Each row is a point on a landscape with many valleys, with its height.
A ball rolls from a point to whichever of its 2 nearest points has the largest drop for the distance, and stops where none of them is lower. Distance is the straight distance between rows; heights are no part of it.
j987: [198 104  71 137  94  62 122 113 150 159 140 123 127 134 166 175 184  98
 110 140 151 111 100 115 123  60 103 170 137 144]  (h 23.6)
j782: [143 132 149 134 156  93 166 145 166 120 179  98 143  90 110 151 108 138
 126 114 131 125 152 107 147 138 166  67 128 120]  (h 29.2)
j44: [103 208 175 119 184 169  96 162 119 131 113 135 119  49 116 111  94 176
 117 145 129 163 178 146 172 101 158 131 102 114]  (h 3.3)
j710: [132 100 157 122 108 163 106 130 147 125  89 126 169 169  95 127 114 136
 165  88 139 102 144 124 149 172 129 119  90 154]  (h 44.4)
j214: [101 153 179 158  92 179 151 123 155 116 131 124 160 191 120  59 134 139
 123  92 137  79 120 169  88 209  95  99 146 147]  (h 57.8)
j587: [162 110 143  65 138 114 101 106  88 122 123 119 102 157 110 156 120 131
 105 152 145 120 140 109 144  33 144 127 159 132]  (h 51.5)
j590: [130 207 129  87 167 117  92 112 104 113 138 112 138  91 110 133 110 143
  89 201 100 173 145 149 170  90 138 124 108  72]  (h 20.9)
j748: [112 189 151 110 121 116 130  95 108 195 126 102 118  80  91 117 125 100
 101 133 119 126 116 140 161 131  90 206 159  89]  (h 10.2)
j556: [146  81 136 137  93 136 123 159 175 148 115 110 155 112 115 102 130 113
 105  83 138 122 111 102 188  83  99 137  98 135]  (h 45.2)
j84: [185 100 106 126 120  87 158 160 111 140 144 115 103 131 128 135 124 109
 102  90 168 122 140 103 160  61 154 100 175 107]  (h 30.3)
j929: [ 81 130 144 168 116 105 167 141 160 117 153 139 139 158 151  92 133 114
 122 108  88  98 100 129  49 189 152 103 147  51]  (h 49.7)
j35: [130 222 144 114 165 150  97 122  63 143 131 112 118  37 116 113 110 156
 115 170 110 173 173 106 173  93 162 111 134  79]  (h 13.8)
j995: [161 114  82 105 118 149 110 127  55 118 130 124 136 101 122 130 126 120
 148 153 140 110 183  89 139  78 206 124 161 112]  (h 44.8)
j242: [ 85 133 152 126 148 145 130 185 157  88  81 125 128 106 139 101 137 153
 121 151 127 177  90 133 157  92  62 135  55 155]  (h 24.7)
j811: [111 120  93 116 121 115 135 127 105 115 156 104 107 137 152 158 145 122
 142 127 132 108 131 140  83 169 202 142 111 130]  (h 57.5)
j866: [137 160 150  97 131 128  69  97 134 150 142  73 133  90  87 181  93 129
 115 147 125 164 151 139 174 149 162 141 130 112]  (h 29.5)
j18: [171  92  68 107 138 140 104 130 107  93  99 121 181 154 119 169 127 153
 187 131 164 118 141  81 102 156 150 139  90 156]  (h 48.8)
j443: [129 165 172 159 191 139 110 119 160 136 155 130 141  70 105 149 103 173
 150 134 112 134 160 138 169 135 184  58 105 133]  (h 24.6)
j142: [ 98 174 108 105 132 164  57  96 143 131 155 151 113 152 131  92  69 115
 148 113 130 167 141 117  99 167 142 144  98 140]  (h 33.9)
j612: [163  77 114 173 147  98 147 136 122 151 101 144 186 134 128 137  87 144
 150  95 155  66 110 118 159 171 113  88 149 129]  (h 41.1)
j267: [ 82 128 162 162 152 165 158 154 129 150 125 132 123 129 142  79 135 119
 107  44 151 103 125 107 127 159  97 144 108 139]  (h 61.9)
j364: [146  95 135 182 130 118 170 123 124 122 128  93 165 131 141 145 148 129
  93 117 133  44 121 162 125 213  76 104 138 131]  (h 34.0)
j821: [125 142  79 132 136  87 160 135  94 148 138 159  92  56 154 131 155 104
 176 166 127 117 138 135 162 118 206 115 140  81]  (h 25.5)
j686: [144  69 160 129 123 129 178 146 157 130 114 108 144 143 115 124 157 122
  83 105 134 116 121 119 146 112  69 131 148 160]  (h 42.1)
j17: [130 102 157 148 126 111 145 118 116 131 102  92 129 128 112 157 146 149
 106 122  84  83 146 143  90 215 128 117 129 106]  (h 30.1)
j362: [151  85 122 136 121 122 129 149  86 111 112 151 101 189 157 133 156 150
 129 102 109  85 117 159 137  99 171  97 148 133]  (h 55.7)
j172: [185  85 114 188 123 109 155 142 124 133 108  97 178 147 119 147 118 154
 104  89 184  54 124 132 152 185  76 117 139 157]  (h 37.8)
j452: [ 62 149 159 148  95 143 149 161 144 126 131 155  99 128 153  72  92 152
 120 119 125 204  78 128  97 124  64 103 130 120]  (h 67.0)
j226: [135 150 156 143 140 144 141 102 103 171 121 123 120  97 126 132 164  91
  60  99 135 142 106 127 194  87  88 180 173  91]  (h 18.7)
j913: [ 95 185 166 129 115 133 178 135 160 151 157 115 109 149 116  82 132 157
 167 105  96 145 111 170  83 156 120 138 133 146]  (h 45.0)
j855: [133 125  58 148 133  91 159 150 129 106 186 133 140 103 159 148 126 115
 170 138 139 110 113 141 119 170 208 104 123 135]  (h 55.8)
j90: [111 120 110 116 114  99  99  98 112  98 177 135  84 152 147 164 138  57
  76 148 148 135  96 128 127  82 151 135 172  94]  (h 38.9)
j725: [130 110 118 135  67 147 104  73 119 111 137 157 103 159 137 134 136 114
  92 126 148 198  79 149  85 112  90 106 146 178]  (h 18.1)
j195: [ 99 160 134 162 121 113 198 128 155 145 180 127 106 136 145  77 144 114
 129 115  92 137 113 151  39 169 137 138 167  98]  (h 47.3)
j13: [163 137  68 102  97  61 133 106 108 129 134 123 130 117 153 139 170  98
 127 184 169  92  81  88 117  20 108 186 104 140]  (h 29.1)
j238: [128 105 163  82 156 124 122 116 102 123 115 146  97 164 132 166 151 144
 138 138  97 133 106 145 128  94 152 114 165 129]  (h 53.7)
j923: [113 116 105  82 127 135 112 118 124 101 134 107 141 131 119 124 120  99
 142 147 110 147 119  88 114 103 136 143 102  91]  (h 31.6)
j788: [127 146 114 109 116  93  82  86 125 103 151 128  77 149 136 133 131  77
  57 172 127 143 100 118 145  53  97 123 117 100]  (h 33.3)
j483: [107 118 143 149  82 162 130 117 127  97 138 156 147 214 139  62 131 126
 146 101 128  82 112 171  68 179 141  70 151 161]  (h 55.0)
j759: [ 82 119 180 168 147 163 129 157 156 106 106 161 108 114 135  96 124 120
  88  92 149 116 129 147 149 141  51 139  94 180]  (h 63.9)
j392: [128 164  89  87 132  95 115  80  89 124 123 110 118 105 122  90 143  84
 119 193 138 115 100  99 117  57  83 192  53 141]  (h 29.4)
j237: [147  83 139 123 105 168  95 148 161 138  89 117 176 109  86 113 107 138
 141  91 130 104 159 107 191 117 112 138  76 159]  (h 46.9)
j918: [140  79  91 137 150 101 161 107 103 151 131 162 103 136 156 198 184 107
 101 165 118  98 127 153 131 109 144 150 192 119]  (h 38.0)
j458: [ 90 131 176 129 149 138 105 170 148 115  75 114 120  84 122 134 115 151
 100 159 130 156 124 121 163 109  85 159  83 107]  (h 19.9)
j163: [145 107  30 115 147 154 148 180 105  90 137 190 177 116 140  94 152 112
 186 145 121 143 130  99 127  78 138 110 113 127]  (h 49.4)
j610: [100 153 138 100 135 132 155 138 154 134 163 105 127 122 119  88 111 128
 174  99 132 147 121 128 101 151 135 116 111 165]  (h 43.1)
j875: [ 98 152 130 112  77 149  93  94 125 120 120 124  84 152 132 112 112 125
 116 143 144 201 104 133  71 129  54 143 104 158]  (h 10.6)
j800: [131 167 165 106 114 166 133 143  91 136 124  82 106 127 106 101 137 168
 142  65 133 107 168 126 109 157 193 121 118 141]  (h 36.9)
j548: [131  90 119 115 111 103 170 137 161 106 151 154 161 142 123 110  95 130
 203 154 124 153 112 135  91 106 148  68 164 173]  (h 36.7)
j555: [177  86 132 170 148  61 196 146 105 145 124 131 132 131 133 160 135 162
 130 135 129  65 141 140 116 134 160  73 207 122]  (h 33.8)
j87: [ 93 194 175 100 138 145 108 154 161 131 121 120  65 167 112 143 114 179
 125 141 108 142 159 167 114 166 117 155 110 127]  (h 11.1)
j939: [107 188 168 141 158 131  96 123 172 151 132 142  94 147 122 145 114 181
 124 144  83 149 134 207 153 169 129 121 126 137]  (h 16.3)
j605: [119 155 141 103  75 146  95  91 158 135  98  99 114 160 110 123 147 101
 125 156 146 156 125 118  97 126  35 187  66 182]  (h 17.4)
j930: [162  90  25 161 122  82 171 171 110 121 123 141 173 105 156 156 117 141
 182 149 145  98 124 127 147 135 193 114 150 107]  (h 54.1)
j815: [145 124 110 116  88 138  81  87 148 153 116  96 126 143 110 147 150  88
 120 126 117 136 135 143 127 148  78 187  80 155]  (h 21.8)
j154: [149 112 144 164 127 134 113 121  56 132  95 125  74 128 159 141 147 163
  94 113  93 100 144 125 153 147 146  93 120 142]  (h 57.9)
j474: [171  72  75 128  78  88 102 117 170 121 125 131 135 163 151 148 151 108
 130 143 122 114 106 115 106  65 117 139 116 159]  (h 18.5)
j66: [119 158 189 113 114 143 107 129 113 139 125  63 108  89 102 145 116 157
 124 121 123 139 163 112 138 133 160 130 126  98]  (h 32.7)
j644: [126 153 109  84 100 133  87 112 145 110 110  75 120 106 115  87 134 111
 120 165 115 127 141  93  98  81  56 179  33 133]  (h 23.7)
j753: [100 160 168 149 181 140  80 135 156 132 108 151 133  99 120 152  86 185
 139 150  92 124 153 168 162 189 141 101  85 122]  (h 20.3)
j349: [145 195 103 122 177 114 123 115  73 150 139 145 116  60 150 135 141 130
 166 160 109 165 131 118 166 118 197  98 120  80]  (h 20.7)
j769: [182  69 125 174 150 102 184 122 106 140 106 146 135 147 144 181 162 145
  83 112 141 109 132 122 140  95 112 125 220 110]  (h 38.2)
j216: [ 83 136 153 172 130 179 136 131 161 128 119 174 117 120 138  86 125 120
  86  96 124 183 110 143 133 139  40 151 142 160]  (h 65.4)
j186: [121 154 115  96 141 149  64  88 123 126 176 140 139 138 113 148  88  96
 161 106 147 142 141 110  99 153 205 138 122 121]  (h 37.7)
j222: [110 104 143 128 124 118 141 101 135 113 108 111 117 161 128 167 163 108
 100 143  92 122 130 134  70 181  80 154 125 119]  (h 26.7)
j529: [114 153 136 101 119 142  67 119 164 148 135 105 156 119  95 142  92 111
 126 130 132 182 111 157 184 152 134 168 105 130]  (h 26.5)
j963: [ 74 136 163 172 121 148 161 150 158 130 137 134 158 140 140  56 101 123
 125  82 127 103 113 137  96 194  83 108 127 131]  (h 59.9)
j176: [ 98 158 200 153 142 150 102 191 132 124  69 121  92  53 117 127 109 182
 116 150 124 137 161 152 162 130 131 162 109 128]  (h 13.5)
j118: [187  93  84  98 125 123  77 121  80 102 118 119 123 123 111 171 110 144
 119 171 146 118 175  90 141  26 181 110 166 107]  (h 48.3)
j134: [154  84 115 135 160 109 113 131 105 155 104 179 147 133 138 144  99 128
 152  97 138 112 129  96 175 118 150  97 144 113]  (h 43.9)
j906: [ 86  93 135 138  75 143 135 134 137 100 107 151 132 201 152  81 138 119
 131 115  86 122  98 141  47 166 135 103 138 104]  (h 52.2)
j470: [146 154 120 104 140 157  92 112  68 139 142 120 146  99 129 140 109 128
 167 103 149 129 157  72 124 128 226 123 141 105]  (h 41.2)
j40: [127  77  22 140 117 119 193 182 136 104 125 162 176 124 155 111 133 118
 185 158 139 102 133 101 121 105 175 123 121 120]  (h 52.1)
j771: [150 122 140 128 134  98 161 138 117 157 150 103 110  99 123 149 153  99
  93 102 135 136 110 113 177 102 136 118 183  88]  (h 25.3)
j586: [136  71 144 112 124  93 196 150 149 125 130 127 142 162 121 123 134 134
 146 130 128 122 105 136 114 112  88  94 171 160]  (h 39.5)
j413: [123 128 155  90 118 145 157 144 114 124 138  91 118 160 109  86 137 130
 145  77 157 117 146 107  77 154 156 133 105 159]  (h 40.4)
j280: [152 113 117 111 147 158 102 117 123  94 107 145 180 170 100 159 108 160
 204 127 136  94 145 123 136 186 151  96 101 166]  (h 46.8)
j514: [ 83 163 141 140 119 162  90 137 180 161 124 143 140 147 113 120  93 121
 140  96 131 172 113 146 140 190 106 171 101 147]  (h 29.8)
j702: [152  73  70 145 147 130 161  72 128 125 149 185 130 147 173 174 176  85
  96 140 133 123 137 161 125 115 112 174 194 153]  (h 34.7)
j688: [139 112 125 166 139  66 192 128  96 160 131 142 128  80 141 150 150 129
 167 139 111  84 121 121 141 151 184  77 166 102]  (h 30.2)
j215: [154  94  81 113 166 138 113 151 124 109 113 185 175 109 125 123 125 110
 155 137 134 139 145  71 160  86 122  84 105  97]  (h 46.7)
j103: [ 98 172 168 116 142 161 131 114 108 183 113 118  90 121 108 127 148 134
 109 100 126 135 152 155 115 157  85 213 142 114]  (h 17.3)
j561: [ 97 187 172 113 118 174 117 175 152 148 101 136  68 156 121 106 123 162
 114 142 142 154 149 157 122 153  68 215 117 140]  (h 18.2)
j817: [144 102  94 133  89 121  92 116 153 103 155 142 121 146 152 123 113  95
 114 123 156 180  86 106 124 105 112 101 111 176]  (h 9.5)
j513: [137  80 108 151 140 139 158  59 138  99 126 153 145 150 160 151 177  93
 100 132  94 128 134 148  94 162  76 176 165 133]  (h 30.7)
j661: [137 124 141 137 141  98 185 132 190 119 199 137 166 122 111 102 106 136
 186 124 129 121 129 121 104 109 178  51 151 133]  (h 33.4)
j942: [108 159 128  81 143 131  82 128 131  83 131 106 115 138 130 131 111 127
 104 188 101 186 110 124 127  72 111 129 103  90]  (h 26.8)

Call two points neighbours if one is among the 2 nearest of the other. Go from one point of each pair to the other, from neighbour to neighbour, staying as low as possible. Name the highest point that can't be avoided.
j748 and j710 | j237
j748 and j87 | j561
j875 and j817 | j725

Where does a ball stop that starts at each point below?
j686 | j87
j963 | j529
j238 | j529
j855 | j222
j769 | j44
j913 | j529
